Points on a hilly landscape, in no order, each with its height.
From any point a climber steps to the highest of the 2 points nearest to it. It stops when none of these is higher. Distance is the straight distance between rows; heights are no part of it.
rar (h 590): [ 20  -3  16  43  -9  -7  -7 -12 -41  33 -10 -22   1  15   6  31  23 -15
 -36  -1  25 -24   1 -28 -16  10   3  -5  20]
mebab (h 182): [  5 -29 -28 -51  -7 -50  18  14 -20 -25   2 -30 -48  16  44 -15  14   2
  15  -7 -21  37  14  17   5 -20  18 -17 -13]
sorav (h 170): [ -4 -10   2 -38  25 -16  11  14 -25 -32 -28 -14 -34   0  15 -13 -14  40
  25  27 -47   9   6  31 -15 -13  18 -24 -30]
Laz (h 87): [  5  -6  -7 -32  26 -37 -38   6 -40 -32 -23 -50  -5 -15  36 -17  -4  16
  15  -6   6  56   1  14  12  -3   2   5 -21]
rol (h 140): [  2 -12   5 -37  38 -17 -10  17  -9 -34 -40 -22   8 -14  28 -37 -38  56
  13   9 -38  25  -7  12  12  -3   3  10 -24]
sevur (h 419): [  2  13 -20   5 -16 -11 -12 -19  25 -31  13   6 -17   9  18  28  16 -21
 -33   1  -7   9 -13  45  -7 -10  10   4 -16]
mik (h 529): [  6  13  -8   7 -28  49  34  13  28   8  27  71  -3  30 -23  55  22 -43
  15  -7  -3 -31   8  31 -14  10   8  13  -5]
Muzu (h 46): [ 12 -26  23  24  13  13   3 -25 -66   7 -35 -43  -4 -31 -14  33  -4  38
 -29  10  21   4  15  -1  24 -17 -17  -9  -7]
tanu (h 610): [-10  19  -8 -18  -9  87  24  16  43  16  25  80  19  39 -21  86  17 -43
  40  -2   7  -9  -9  55  -5  24  20  10   0]
paz (h 11): [-27  -1 -18  -5  17   5   6 -49  -4 -27  -3   0  -8  39  10  19  29   2
  -1  38  -9   3  -7  47   1 -10 -26 -20 -30]
renon (h 311): [ 20  18   0  -3  26 -23  11   4 -18  -5   4 -16   8 -19 -13 -39   5  17
 -19  -2   9 -16  20 -45   8 -19   3  -4  28]
Dezi (h 290): [-43  16   5 -31 -22  18   3  16 -20  -3  -7  26  -7  28  -8  32  14 -59
  24  14 -30 -26 -28  19 -63 -13  25  31  15]
maka (h 101): [ 19 -10  -4  25  18  -2 -24   7  11  27 -21 -33  28 -20   9 -17 -54  18
 -19 -21  -9   4 -40  16  19   9 -16  13  -5]
mog (h 309): [ 61   2 -13 -21  -9 -42 -22 -11  -6  10  -1 -66 -20 -47  11 -24  20  23
 -15   2  22  10   5 -42  41 -19   5  39  18]
Zati (h 265): [ 13  30 -32 -19  11 -31  36  -5 -20 -17  25  -3 -38 -15  17  18  22  13
  -1   3 -10  -1  28  38 -12 -33  -6 -14  -7]
rupo (h 587): [  8  12 -18  33 -20 -28 -23  -8  51  23  44  -4   9 -10   5   2   1   4
 -16 -33  -7  -9  13   3 -17   3  -2  11  -3]
zeso (h 109): [ -3 -17 -13 -14  14 -24 -35 -13  -1 -11  -3 -17   3 -12  17   1 -22  41
 -10  18   1  27  -1  15  47 -32 -29   8 -29]
pize (h 57): [  8 -32  26  33  -5  18 -11 -41 -21   7  -8 -25  14 -38  -5  28 -23  42
 -36 -12  33  15   8   6  43 -39 -11  12 -20]
pum (h 183): [-26   7 -16 -23  -8 -13  28  10  23  -9  47  40  -2  15  34 -15 -17  -1
   6 -33  -6  16  16  21 -12 -32  12 -17  10]
pazu (h 264): [ 10  14 -17  13 -11 -42 -12  -1  42   5  45  10 -11   4 -20  -3  40 -32
  12  -2 -13 -51  39 -42 -19 -13   4   0  60]
Fen (h 444): [-16  -1  -8  -2   0  13 -18   2  52   7  15  32  27  21   5 -30 -25  15
   2  16 -30   1 -27  16  14  25 -13  -6 -35]
ped (h 70): [ -9   5  -4 -13  -3 -28   2  19  48  35  19   4  26   1  27 -65  -8   6
  19 -34  16  35 -12 -40  -2  15  -6  -5  13]
Rana (h 538): [  1  -9  23   9 -15  14   0  -7 -59  31 -12 -12 -17  17 -17  30  16 -34
 -23  22  -3 -30  10 -24 -45   0  22  -5  32]
veku (h 201): [-15  -1 -10 -25  -8   1  28   7 -18 -30   1  -2 -51  14   1  19  10   9
  17  34 -34 -11   2  49 -25  -4  -5 -30 -30]
nuz (h 174): [ 16   1 -45 -23  19 -44  -6  -9  29   1   1 -13  -3 -10  51 -50  35  31
  13  -5  -2  42  -5   2  26  17 -18 -11 -21]
pobel (h 485): [-36  -6 -29 -24   9 -16  29  35  39 -30  30  35  -7  19   9  10  24 -25
  20   3 -35 -14  10  38 -18 -17   1 -40  13]
fuzat (h 439): [  6 -10 -13   8 -11  25  32  -4 -23   4  -5  29 -21  35 -12  15 -18 -15
   4  -4 -14 -22   8  28 -11 -35   6 -21  -9]
tilan (h 466): [ -5  12  26  11  13  80  -1  -4  17   1   2  54  24   5 -20  23 -38  -1
  16  16  -1   9  -8  30  10  50 -14  -9 -34]
gapo (h 248): [ -9 -36  -2 -11 -18 -16 -15  -6 -23  -4 -26  -1  -4  16  25 -36  -5  25
   7  -8 -12  13  -1  -1   9  -7  -6   8 -37]
fuza (h 369): [ 37  10  -7   1  -6 -28 -12  -1  33  39  53 -64  14 -18  10 -18  16  12
  -5 -23  72  39  15 -50  28   3 -14 -12  13]
Nife (h 203): [ -6   8   4  -4  -6  14  28   2  25 -15  29  36   5  13 -12  -7 -33  18
  -9 -11  -7  20  12  23   7 -29   9 -17   0]
Mer (h 230): [-11  -1  -1 -35   0 -11  31   4  -3 -27   8  -5  -9  19  21 -19 -27  16
 -10  10  -8  21  10  18   2 -44 -15  10 -16]
bek (h 715): [  9   9 -35  28 -34 -32   5 -26  31   8  40   5 -27  -6   9   7  15  -5
  -5  -6 -21 -34  30  15 -19 -12 -11  28  -8]
nize (h 34): [ 10   1   3  15  22  -3  -8 -28 -56   5 -33 -22  -6  -1  -3   8  -4   9
  -1  11  12  11   0  13   1  -4 -10 -20 -14]
tef (h 262): [ -8  -4 -32 -10  23 -38  -2  -9  22 -16  44  -5   5  -3  19  11  36  13
 -10  -6   3  33  19  27  23   5 -10 -32  -1]
fop (h 533): [ -3 -27   9  29  16  13   0  11 -23  19 -10  19  26  20 -11  -7 -28  -1
  -4 -30   9   7  -9  -9  10   1  -2 -26   5]
Nafi (h 228): [ 11 -20 -21 -27  13 -47   8  24 -40  23  20 -58 -10 -13  27 -40   8   8
  32 -22  -3  31  21 -17  13  -8  22  19  -2]
Vuma (h 287): [ 36 -17  -9 -11  11 -28   6  20 -47  21  23 -80 -27  -7  -4 -12   0  -3
  -2 -10  -5  22  26  -8   0 -10  29  14  25]
tul (h 328): [-12 -27 -24 -19 -16   2  -7 -20  22  -6  18  48 -18  12  48  -8 -12  38
   6  12  -6  48   7  39  40  -6 -21 -34 -40]
tekif (h 540): [  3  24  -7  -7   1  68  15 -32 -16 -25  -5  37 -31  32 -10  57   9 -15
  41  24  11 -29 -10  36 -22   4   8 -25 -42]
genar (h 462): [  7  -2  -1 -11   3  45 -10 -42  -9 -24 -72  32  -2  21  12 -11 -31   8
  21  25  -4  16 -27  47  26  27  -7  23 -62]
Vana (h 305): [ -6   2 -31  18  -4 -36   6 -18  61 -19  64   8  -3 -11  12  31  39  -7
 -29  -4   4 -13  28  35  10   3 -11 -25  11]
deze (h 246): [  1   6 -16  18 -15 -28   0  -3  42  16  38  18   5  16  -8 -29  -1  -7
  11 -22   4 -43  31 -44  -3 -33   2  -2  39]
tima (h 236): [ -1 -24 -35 -24   2 -25  11  -9 -17 -15 -32  -7 -36  29  47  -4   3   4
   5   4 -20  39 -12  47   8 -20  -4 -27 -30]
lisu (h 358): [  3  21  24  11   7  46  19   8  -6  -9  -6  18  10  -1 -54  26  -7 -18
 -10  18 -14 -61   2 -26 -20  -6  25  33  38]
goz (h 304): [-28  -3  34 -18   4  57  13  -3  -7 -35 -26  41  16  31 -15 -13 -40 -13
  20  16   5  20 -12  12   9   3  -6   1 -25]
gefaf (h 339): [  6   2 -10  51 -15 -18  13 -19  66  29  64  22   9  13  -5  40  34  -3
 -23 -13  15 -32  37  -1   2   4 -19 -24  22]
sufa (h 454): [  9 -23  21  13 -16  17  20  17 -55  10 -42 -32 -15 -24 -16 -22 -23 -19
 -26   4 -17  -3 -23 -20 -10  23  10  14  23]
Lakek (h 551): [-22  -7   7   5 -15  -5 -29  -8  23 -26   5  13  18  20 -19 -10  11  -6
  -7  -2 -16 -16  -4   2 -17   7  22   4 -14]
Namef (h 65): [ 11 -31  19  22 -20  23 -22 -30  22   3   7 -10  21 -51 -14  -1 -41  56
 -33  -8  29   7  14 -15  58 -24 -17  26 -13]
Zib (h 518): [ -2   6   0  -1 -26 -30 -21   4   4  -1  12 -20 -15   1 -19 -16  29  -7
  -7  24 -11 -30  -7 -57 -26  16  -5  13   4]
napop (h 482): [ -4  -2   0  16   4  15  18   8 -28  14 -25  32   4  36 -13  -7  -4 -10
   5  -2 -10   2 -15  14 -13   2   4 -28  -3]
vike (h 202): [ -5 -33  17   1  -9 -21 -28 -14 -50  10 -10 -61 -15 -37 -21 -19   8  11
 -24  -2  -1 -16  10 -39  -8  -9  39  27  24]
Puv (h 352): [  7 -33   7   2  45   0  14  17 -19  21  -8 -36  17 -36  -3 -37 -26  38
   8  -7  20  46   9 -12  49  23 -24 -24   2]
bafi (h 133): [ 32 -13 -29  -6  -4 -40 -44 -20  -6  -6  13 -43 -24 -16  16  16  -7  30
 -17  10  -1 -14  20   2  29 -52 -14  22  -9]
ziti (h 244): [-31   6   6  14 -25 -15 -12  23  32  10  18  42  27   7  -4  10  43 -26
  -2  -8   7  32  -6  -7 -10  41 -21 -30  -2]
vun (h 114): [ -1 -13  12 -37  56 -18  19  25 -41 -16 -43 -32   6 -16  30 -59 -17  28
  39  -1   0  58  19 -17  25  20   3  -6  -5]
bopin (h 314): [  9  34  -3  32   0  -9 -27   9  23  11  24  25  31  -5 -20  23  38  -6
  -3  -7   6 -50  -6 -27 -31  12  -9 -14  23]
Lam (h 539): [ 22  -2  -3  21 -17 -17 -22  25  48  30  12 -17  23  19  -2 -22  20   1
 -20   1  24  16 -23 -40  15  35  -6 -31  11]
tivu (h 73): [ 13   2   1  19 -12  27 -10 -38  43  21  26  23  24 -16  -8   6 -24  44
 -34  10  25   3  15  -3  43 -11 -19   9 -23]
tifan (h 394): [ -7  31  14  -8   0   7  26  40 -12   3   3  61  -5  12 -38  42  41 -44
  19  23 -15 -42   9  -2 -46 -23  -2 -13  39]
Senuf (h 381): [-32   3  24  -2   2  -5 -30  18 -32 -22 -16 -12  20  -3   5 -14 -14 -16
  11  -2   0 -11 -26 -39 -19  15  -1   9  17]
Binak (h 480): [-22 -20  37  11  -3  49  19   3 -72   4 -46 -14 -17 -20 -26  11 -26 -29
 -10   8 -11 -16 -27 -14 -23   7  16  14  36]
Kufik (h 269): [ 12   0  10  -1  14  12   2 -15 -22 -12 -47 -14   4 -37  11 -18 -37  33
 -21   7  16  22 -17 -16  51  -9 -36  10   2]
Pari (h 506): [ 43  14  -4  44 -27  -8 -26  -9  45  17  27  -3  12 -33 -14  -5 -28  14
 -20 -31   2 -29   4 -29   6  -3  -2  21  -1]
fufik (h 402): [-14  -4 -25   4 -14   4  38 -10  21  25  15  52 -11  35   2  -1   8 -12
  17  -8 -23 -36   0  32 -12 -25   3  -8  -1]
gemoz (h 181): [ 22 -31 -13 -14  -1 -36  -1  -2 -11  20 -10 -43   2 -29  13 -44  -2  37
   3 -26   9  39  14 -14  37 -12   8  19 -14]
gol (h 179): [ 34 -22  -3   8 -22  39 -24 -39 -29   4 -45 -25 -19 -17 -13   2 -19   3
 -30  21  -4 -40 -29  -8  20   0  17  49 -10]
namim (h 220): [  8   5 -12   1  -4 -46  -5  18   0  25  30 -32   7   9  -7 -25  17 -20
  12 -39  14 -12  19 -45 -14 -27  18  11  47]
runa (h 412): [-40  -4  26  -5   1  21  -5  23  -5  -8 -21  13  29   2 -22 -18 -33 -19
  25  -3 -21 -11 -28  -5 -27  18   5  25  -1]
Daf (h 168): [ 45 -18   4  22 -18  35 -15 -32 -24  -1 -17 -21 -23 -16 -15  41 -16  19
 -27  22   6 -33  12   5  24 -29  -2  43 -27]
Keba (h 364): [ -5 -20 -36 -12 -12   8 -12 -19  43 -22  30  60 -15   6  26 -10  -7  41
  -7  17 -15  -3   8  34  36   6  -4 -18 -36]
nofip (h 512): [  6  -4   0  15 -25  -1 -17   3  31  33   3  -5  13 -30   4 -49 -41  47
  -1  -8  17  -6 -21 -50  36  24 -33  -3 -13]
Sav (h 333): [ -6  33  21  26   2   8 -22  35  -8  13  -3  25  22 -21 -22  45  20 -25
  -5   1   3 -43 -10 -30 -44  17   6   3  26]
mifim (h 453): [-16  -2  25  15  11  20 -14  19   6  10 -18   3  24 -14  -5 -33 -43   9
  10   0  10   2 -35 -29  18  36 -44   2 -10]
Kemo (h 90): [ 13  -1  -9 -15 -14 -25  -7   4  66  46  24 -24  24 -23  28 -80 -18  54
   6 -17  34  46 -21 -43  34   6 -10  -8  13]
romi (h 370): [-18  -1 -25  19  -2 -15  20   1  31  29  47  25   3  36   0  20  24 -28
   1  -8  -1 -32  13   8  -3 -13 -18 -29  22]
duruz (h 294): [ 18  15  16   7   6  41  19 -10   5  -4 -11  30  17 -16   7  -8 -55  10
 -33  -2  25  11 -29 -14  27  -5 -25   7  -2]
letim (h 214): [  1   6 -54 -27  34 -42  14 -11  10 -21   1 -16 -26  -1  47 -20  55  15
   8  10  -5  30  -1  25  26   5 -15 -35  -7]
Dulu (h 597): [ 21  14  -7  12 -25 -31  -1 -19  12   8  26 -28 -31 -12 -10   4  27   8
 -21  18 -18 -41  35 -21 -15   3  -9  23   6]
dega (h 280): [-25   7  26 -32 -15  40  20 -16 -16 -40 -27  14  -8  36 -12   0 -13 -16
  14  18 -17   7 -11  14 -13 -22  12   8 -29]
rakun (h 400): [ -8  -4 -38  -2  -7  -9 -11   2  50 -10  33  33  -9  10  23 -20  17  14
  -1  24 -20 -13  -9   8  13  34 -20 -24 -28]
fel (h 633): [ -2  17 -13 -20 -17  58 -10 -34 -28 -22 -15  34 -40  31  -8  34  18 -29
  27  33 -10 -46 -27  17 -24  29  22  10 -35]
Dab (h 222): [ -3 -39   5 -11 -15 -21 -25 -21 -50  -7 -35 -33  -9  -5   2 -32   4  19
  -7   1  -3   6   9 -16   4  -3  25  17 -14]
tino (h 578): [ 19 -11  50  66  -8  29  28  -4  14   5   4 -11  18 -48 -28  43 -27 -18
 -33 -41  22 -45  28 -37  -6 -12  15  27  63]
migev (h 145): [  4 -10 -31 -12   8 -28 -15 -28  37  26  -6 -18  12   5  45 -47   5  41
  -9  15   9  41 -18  -8  39   1 -32  -5 -27]
Kaduv (h 427): [-19  29   3 -15  15   7  20  33   0 -21  -1  46  -1  23 -11  32  27 -31
   2  11 -17   0   3  20 -33 -11   9 -33  21]
nem (h 353): [  7  39  30  21   2  51  11  27   5  10  -4  58  27   0 -32  71  19 -32
   3   2  12 -42  -5  -3 -35  14   3  13  10]
tar (h 413): [ 17 -56  22   7 -11  -6   4  15 -24   4 -36 -52 -13 -32 -15 -42 -24  14
 -19 -14  -5  10 -19 -43  32  12  13  18  17]
puza (h 477): [  3   6  -2  28 -33  25  -5  -1  43   5  25  33   0  18 -33  28  18 -32
  -4   2   1 -55   7  -5  -9  24  10  18  -4]
Sadod (h 403): [-36   1   1 -14   9 -34   6  29 -38  16   7   6  10   8 -16  19  39 -30
  23 -21 -22   4  21   9 -53 -10  16 -16  30]
Lov (h 306): [ -5  22 -36 -19   2 -41  53  16  -1 -11  39  -2 -44  -8   5   9  41 -12
  11   5 -26  -7  41  23 -26 -14  15 -15  23]
Nilu (h 338): [ 23  31   8  15  20   9  22  10 -23   9  -5   3  -1  -1 -23  -1  -8 -11
 -14  -1 -13 -37   2 -26 -14 -17   5   4  42]
fafa (h 505): [-27  -9  32  -6   3  21   3   7 -78  22 -24 -11 -21  -8 -17  -1 -11 -28
 -14  33  -7 -21  -1 -36 -46  -7  25   7  55]
Rumat (h 342): [-22  25 -22 -23 -18 -10   0 -11  -7 -39  13   0 -47  22  29  35  29 -48
  -9  27 -22 -28 -23  19 -44  -5   6   3  10]
miba (h 421): [ 10  13  18  12  17  80  23 -23 -26  -1 -12  14   7  -9 -33  49 -30  17
  17   4  10 -39  -5  44  -8  10   1   9 -45]
Tet (h 436): [ 11   7  22  32 -11  17  15  21  17   4  34  17   9   1 -48  32   4 -10
 -29   4  -2 -33  45  -9 -16   2   5  -1   5]
sudar (h 378): [  4  21 -21  -6 -18 -21  -3 -36   5 -30  25 -19 -34  11  19  46  23 -19
 -32   8  -3 -16   8  32 -27 -39   8  10  12]
Dis (h 481): [  1  27  -6   2  -4  47  -6 -26  15 -33  -2  19  -4  24   9  51   0 -31
  -6   5  -5  16 -28  63 -24  11   4  -6 -32]
nuni (h 279): [-25  20  -5 -34  18   1  23   4  11 -31 -29  24 -27  18  44 -13 -21  25
  30  29 -16  58  -2  67   4   4 -24 -39 -34]
Sizi (h 368): [-12 -45  33   7  16  14 -18 -18  -4 -20 -83  -6  10   3  12 -52 -45  24
  11  20   1  37 -14   7  45  36 -23  11 -18]
keket (h 132): [ 17 -10 -31 -66  19 -51  -3  12 -26 -32  13 -38 -26  -3  51  -2  23  20
  26  -2  10  63  21  25  19 -21   0  -3 -24]
mabit (h 405): [-16 -20  19  15  37  -2  11  25 -10  25 -31 -21  24 -30   7 -52 -54  19
  14 -14   7  38 -24 -23  33  40 -32 -17  18]
deto (h 169): [-27  -1  23 -32  32 -25  13  47 -56   4   2 -30   8  -9  -9 -26   1 -23
  38 -18  15  27  11 -58 -14  -5   1   5  44]
Fepiv (h 232): [-24   5   2 -27  -7  15  39   6   2 -35  -8  13 -44  17  10  16 -20  17
  33  21 -19  31   0  53 -29 -20 -10 -33 -50]
fuz (h 391): [ 25   6  -5  19  -2 -13   9  26  15  -4  37   5  -4   4 -19  29  17 -13
 -24 -11 -10  10  44   6 -16   6  18 -25  15]
Giku (h 625): [  4 -15  55  48 -11  62   8 -12   5  -3  -3  -9  34  -9 -29  47 -25 -17
 -31 -23  25 -36   2 -12   2   5  22  38  23]
Neke (h 489): [-25   6  -1   1   8  21 -23  -8  48 -21  -1  32  27  37   6  -5   0 -23
   1  19  -5   3 -28  33   1  28  -2  -4 -24]
ker (h 52): [ 13 -18 -10 -32  39 -39 -28  17 -40  -2 -45 -66   4 -59  39 -27  -7  39
  36 -15  17  55  -2  -3  35  17  -9  27 -19]
fone (h 194): [ -9  12  -3 -21  22 -36  -5  38 -38  21  28 -48   7  -1   6 -20  19 -32
  33 -27  20   5  25 -47 -13  -6  24  15  45]
Vavog (h 468): [  6  24   1  12   6  73  22 -33  -2  12  10  28   0  18 -20  69   3 -19
  29   3   6 -56  -2  38 -19  -2  12  12 -42]
Sile (h 153): [ 35  -5  -5   6 -17  -6 -21 -36 -12 -13  12 -23 -45  -8 -11  48 -19  19
 -18  24 -15 -29  41  12  13 -61   6  29  -6]
Pepa (h 291): [-19  21 -23   8 -16 -36 -20  20  55  -6  38  33   4 -10  -4   1  62 -21
   4  -6   1 -40  -3 -25 -28  17   0  -5  22]
Karu (h 695): [ 21 -12  30  29   6  25 -15 -15  14 -19  13 -11  16 -10 -27  32 -36   4
 -38 -24  10 -23  14   7   0 -28  20  13   2]
pirus (h 144): [-31  -2  40 -31  35 -16  26  25 -51 -15 -29 -32   2  -2   2 -32 -23   0
  22   6   2  41   4 -25 -11  12  -9 -10  18]
degen (h 525): [-12   3   9  -9  -6  85  15  11  17  20   6  63  26  46 -30  43 -21 -43
  38   0   2  -5 -20  36   7  40  10   4 -27]
ton (h 261): [ 33  -9  18  37 -24 -21   4 -15  29  37   9 -46  11 -58 -11  -7 -11  37
 -22 -35  42   1  17 -41  37  -4  -9  13  17]
sira (h 257): [-33   5  11 -40 -12  -1  23  -3 -15 -32   1  15 -18  29   9 -16  -4  -8
  15   2 -18  -6   3  13 -34 -40  13   6 -13]
rin (h 227): [ 37 -19 -14  19  -4 -32 -12 -14   0  42   5 -56   0 -56 -21 -19   8  40
  -8 -41  22   4  39 -19  30 -13  18  23  10]
nin (h 189): [ 11 -27  14  14 -33  10 -11 -24 -30   4 -22 -27 -22 -12 -21 -18 -25  -2
 -24   0 -18 -47   1 -25 -14 -13  41  45  16]
vod (h 272): [ 35  26 -27 -12  23 -39  26   8 -16   1  16 -23 -14 -28   1 -15  28  26
 -20   3  -5   1  26  -2  16  -7   3   8   6]
meb (h 422): [ 13   6  18  21   8  53   3 -12   0   2   8  17  12 -13 -25  33 -28  16
 -15   7   2   3   0  35   6  13 -20   1 -38]
Laso (h 354): [-48   2 -17 -33  -4 -52  31  23 -10 -11  29   4 -11  13  16  -6  40 -19
  35 -11 -36 -14  24  13 -46 -20  24  -4  23]
zalot (h 451): [-19  14  17 -14 -23  46   2  17  26 -15   3  55  25  13 -34   7 -17 -26
  20  -4 -15 -18 -12  10 -12  19  27  41 -19]
tepaz (h 366): [-44  14 -10   1  12  11  23   6  25  -3  -6  70  -3  24  11  19  13 -26
  30   2  -7  27 -14  66 -15  14 -11 -51  -6]
simif (h 116): [ 23  -9 -24  -8  -8 -42 -20 -29  49  61   7 -37  26 -22  25 -52  21  51
  -4  -4  43  61 -15 -13  53  14 -17 -11 -12]
nuzo (h 568): [  2 -18   9  36 -28  14 -32 -12  37  26  -1 -18  17 -45 -10 -29 -43  37
 -10 -27  17 -37 -27 -33  23   9 -11  17  -7]
faru (h 549): [-34   2 -15 -22   0  17  16  43  47 -13  10  54  16  41  -9   7   8 -29
  28  14 -46 -28 -19  32 -26  -8   4   7   8]
kun (h 561): [-30  24 -12 -27 -12  55   2  -6  29 -40   5  34  -4  24  -8  48   9 -47
  34  11 -17  -2 -35  61 -27  21  23  12 -37]
Vem (h 423): [-31   6  13   4  24  -8  13  12  -9   7 -22  25  13  16   5 -17  -4  -8
  20  -1  -7  47   2  42 -15  14  -4 -41 -12]
bora (h 22): [ -7   9  -6  -4  33  -3  -7 -30 -47 -16 -28  -6 -21  30   7  11  24   8
  15  31  12   0  -8  22 -21 -13 -17 -35 -21]
mar (h 618): [  7  -6   7  21  -7  -5 -31 -27  12 -18  11  -2  20  12 -23 -11  -5   9
 -26 -17   5 -23  13  -6   0 -37  28  11  -4]
tob (h 486): [  5  19  29  38 -19 -15  17  10   4  31   6  16  19 -11 -39  41  29 -39
 -19 -24   0 -26  41 -24 -41 -17  28  26  62]
giv (h 500): [-47   8   7 -34 -14  44  12  26  41 -25   0  61  19  36 -13  16  18 -42
  50  11 -26 -18 -20  41 -22  16  21  19 -20]
gaf (h 82): [  0  14  -5  -3   1  42 -28 -35  36 -10  23  45  21 -23  16   6 -34  46
 -17  27   8  19  -6  16  40  10 -28   2 -38]
gula (h 303): [ 25 -17   4  -3  40 -15   9  13 -19   8  17 -52  15 -26 -16 -25  -2  34
  -8   2  20  18  21 -39  49  -1  -9 -17  15]
tesi (h 410): [  8  -6  15  13  26  40 -18 -29 -17 -20 -81  15   5  -7   7 -10 -41  22
   1  30   3  17 -29  23  42  24 -21  -1 -34]
rus (h 332): [-20 -21  42  -6   5  32 -11 -12  -1 -38 -50  15  16  34   0 -38 -36  -8
  23  22  15  27 -20  -6  21  30 -17  13 -29]
logu (h 313): [-32   9  -6 -19  -2 -10 -22   5 -42 -12 -14  -9 -26  25  10  17  18 -41
   3  15 -28 -15 -31   7 -64   4  22  -2  17]
mez (h 532): [ 36  12  36  54  -7  -4  10   8  -1  23  15 -25  16 -33 -16  49  -3 -23
 -30 -44  21 -24  51 -38 -30 -20  31  18  62]
petok (h 263): [ 34   7  -6 -22   5 -27  -7 -16 -25  -7 -32 -42 -12 -22  10 -18   5  26
 -29  30   8  11  -8 -31  38 -19 -15  34   3]
budub (h 266): [-31   1 -20  19 -17 -17   0  13  28  11   1  28   8  24  11  35  55 -45
  -4   2  -1 -12 -23  15 -23  43 -17 -27  11]
Muvug (h 541): [ -4   5   1  -1  -8  48 -14 -48  -7 -13 -31  23  -5  32  -3   8   1 -20
  27  22  -5 -19 -36  24   8  41  -4  18 -52]
lof (h 457): [ 19  14 -13  -6 -14 -39 -10  -2  55  17  31 -35   9   3   2 -19  34   9
 -22   0  37  19  -2 -36  25   9  -9 -15  12]
toteb (h 374): [  3  25  21  11  -4  41   3  17  -8  20  -8  47  12   8 -53  49  41 -45
   8  21 -12 -60   7 -13 -47 -21  28  26  51]
rugag (h 340): [-11  12  -5 -18  29 -25 -21  19 -14  -5  -5 -17   3  13  21 -32  17 -12
  23  -5   3   9 -15 -39 -12  22 -10 -21   6]
Tek (h 596): [  6 -27  32  49   9  12  -4  14 -38  15 -31 -27  16 -17 -19   7 -19 -13
 -22 -38  15 -11 -23 -29  15   4   0 -18  38]
sud (h 657): [ 21 -14  21  48 -12   0 -13  -1 -38  36 -16 -49   4 -19 -12   5   1  -7
 -26 -20  38 -31  -8 -54  -9   6  13 -12  55]
fufe (h 302): [ 41  13  16  16  -5 -20   6  14  13  23  34 -57   7 -31  -6  -7  -2  -4
 -22 -39  54  14  20 -54   9  -7   1  19  44]
Riku (h 221): [-28  11  35  24 -27  27 -12  13  25  15 -10  46  48   6 -24  34  22 -41
   3 -18  21  15 -17  -3 -29  36 -15  10  -9]
non (h 446): [ 28   0  -4 -18 -14 -34  -9  26 -29  19   9 -50 -26  -8   1 -27  24 -21
 -10  14   9 -12   2 -74  -6  13  15   9  38]
pez (h 297): [-17   5 -19   7   4 -42 -17  18   3   7  -5 -18  -2  28  15  -4  53 -34
   9   8  -2  11 -22 -12 -18  47  -4 -39   6]
sero (h 316): [ 26  24   7   1  13  23  35   1 -21 -10 -12   8  -8  -1  -8  -6 -19   6
 -32  17   5  -5  -3   1   6 -18 -23   0  11]
luma (h 117): [ -3   2  -6   6  25 -16 -30  14  -7  -6 -31 -18  15 -19  18 -26 -42  22
  -4 -11 -25  29 -23  34   7  11 -11   5 -26]
kefut (h 85): [  6  -3 -11 -47  38 -30  19  25  -4  -8 -12  -5  11  -9  45 -61  -8  35
  30 -22  -2  49  10 -14  14   4  18  -3  -4]
beti (h 641): [ 16   0  12  33   4 -19 -20   5   1  18   3 -32  21   6  -5  12  20  -5
 -21  -4  20   1  -9 -22  -3  21 -12 -24   2]
Zipuf (h 55): [-27  -5   8 -16 -11 -18  -7  36   8   6   3  22  26   2  26 -46 -28  -4
  17 -45   4  38  -7 -25  -7   7 -11  -3   4]
Kige (h 329): [-45  -3 -24 -15  10   1  17 -12  33 -29  -6  60 -14  31  39 -11   4  -7
  23  17 -10  47  -9  76   7  21  -8 -60 -15]
pap (h 343): [ 19   3  -6  -4   0 -24   6  27 -20   8  18 -36 -14  15 -13  19  18 -27
 -24  -3  -8   4  18  -1 -26  -9  25  -1  34]
biba (h 282): [ -1 -20 -10 -14 -10   6  -6 -13 -11 -19 -35  30 -22  16  28 -22 -32  27
  13   4 -12  36 -13  26  19 -18 -10 -16 -43]
fugak (h 445): [-19  23   1  14   1 -35   6  13  -6  28  14  16  17   1 -20  22  54 -33
   5 -30  -7 -18  27 -10 -44 -22  21   4  45]
larol (h 379): [ 38   8  -5 -24   9 -31  -9  22 -25  11  -8 -66 -11 -31  10 -45  12   5
   2  -7  23  14 -19 -64  15  13   7  19  29]
vegaz (h 92): [  8  -2 -10 -15  -1  24 -34 -18  20 -21 -16  21   0 -21  19   1 -32  59
 -13  34  -7  23 -14  22  49 -13 -28  17 -48]

Call two points neighbours if one is among the 2 nearest of the other. Go from one point of each pair to the other, from neighbour to neighbour, staying as high as possible. Name the lowest point that can't be avoided.
bek / Karu -> Zati
sud / beti -> rar
fel / tanu -> miba
kun / faru -> giv
bek / nuzo -> Pari

For each start below, name every point that the climber comes to, in order.
Nafi -> Vuma > pap > fuz > Tet > puza > mik > tanu
Lov -> Laso > Sadod > fugak > tob > mez > tino > Giku > Karu
tul -> Keba > rakun > Fen > Neke > Lakek > mar > Karu
vun -> pirus > deto > fone > namim > deze > pazu > Pepa > bopin > Sav > nem > toteb > tifan > Kaduv > pobel > faru
paz -> veku > Fepiv > nuni > Kige > tepaz > Vem > napop > fop > Tek > sud
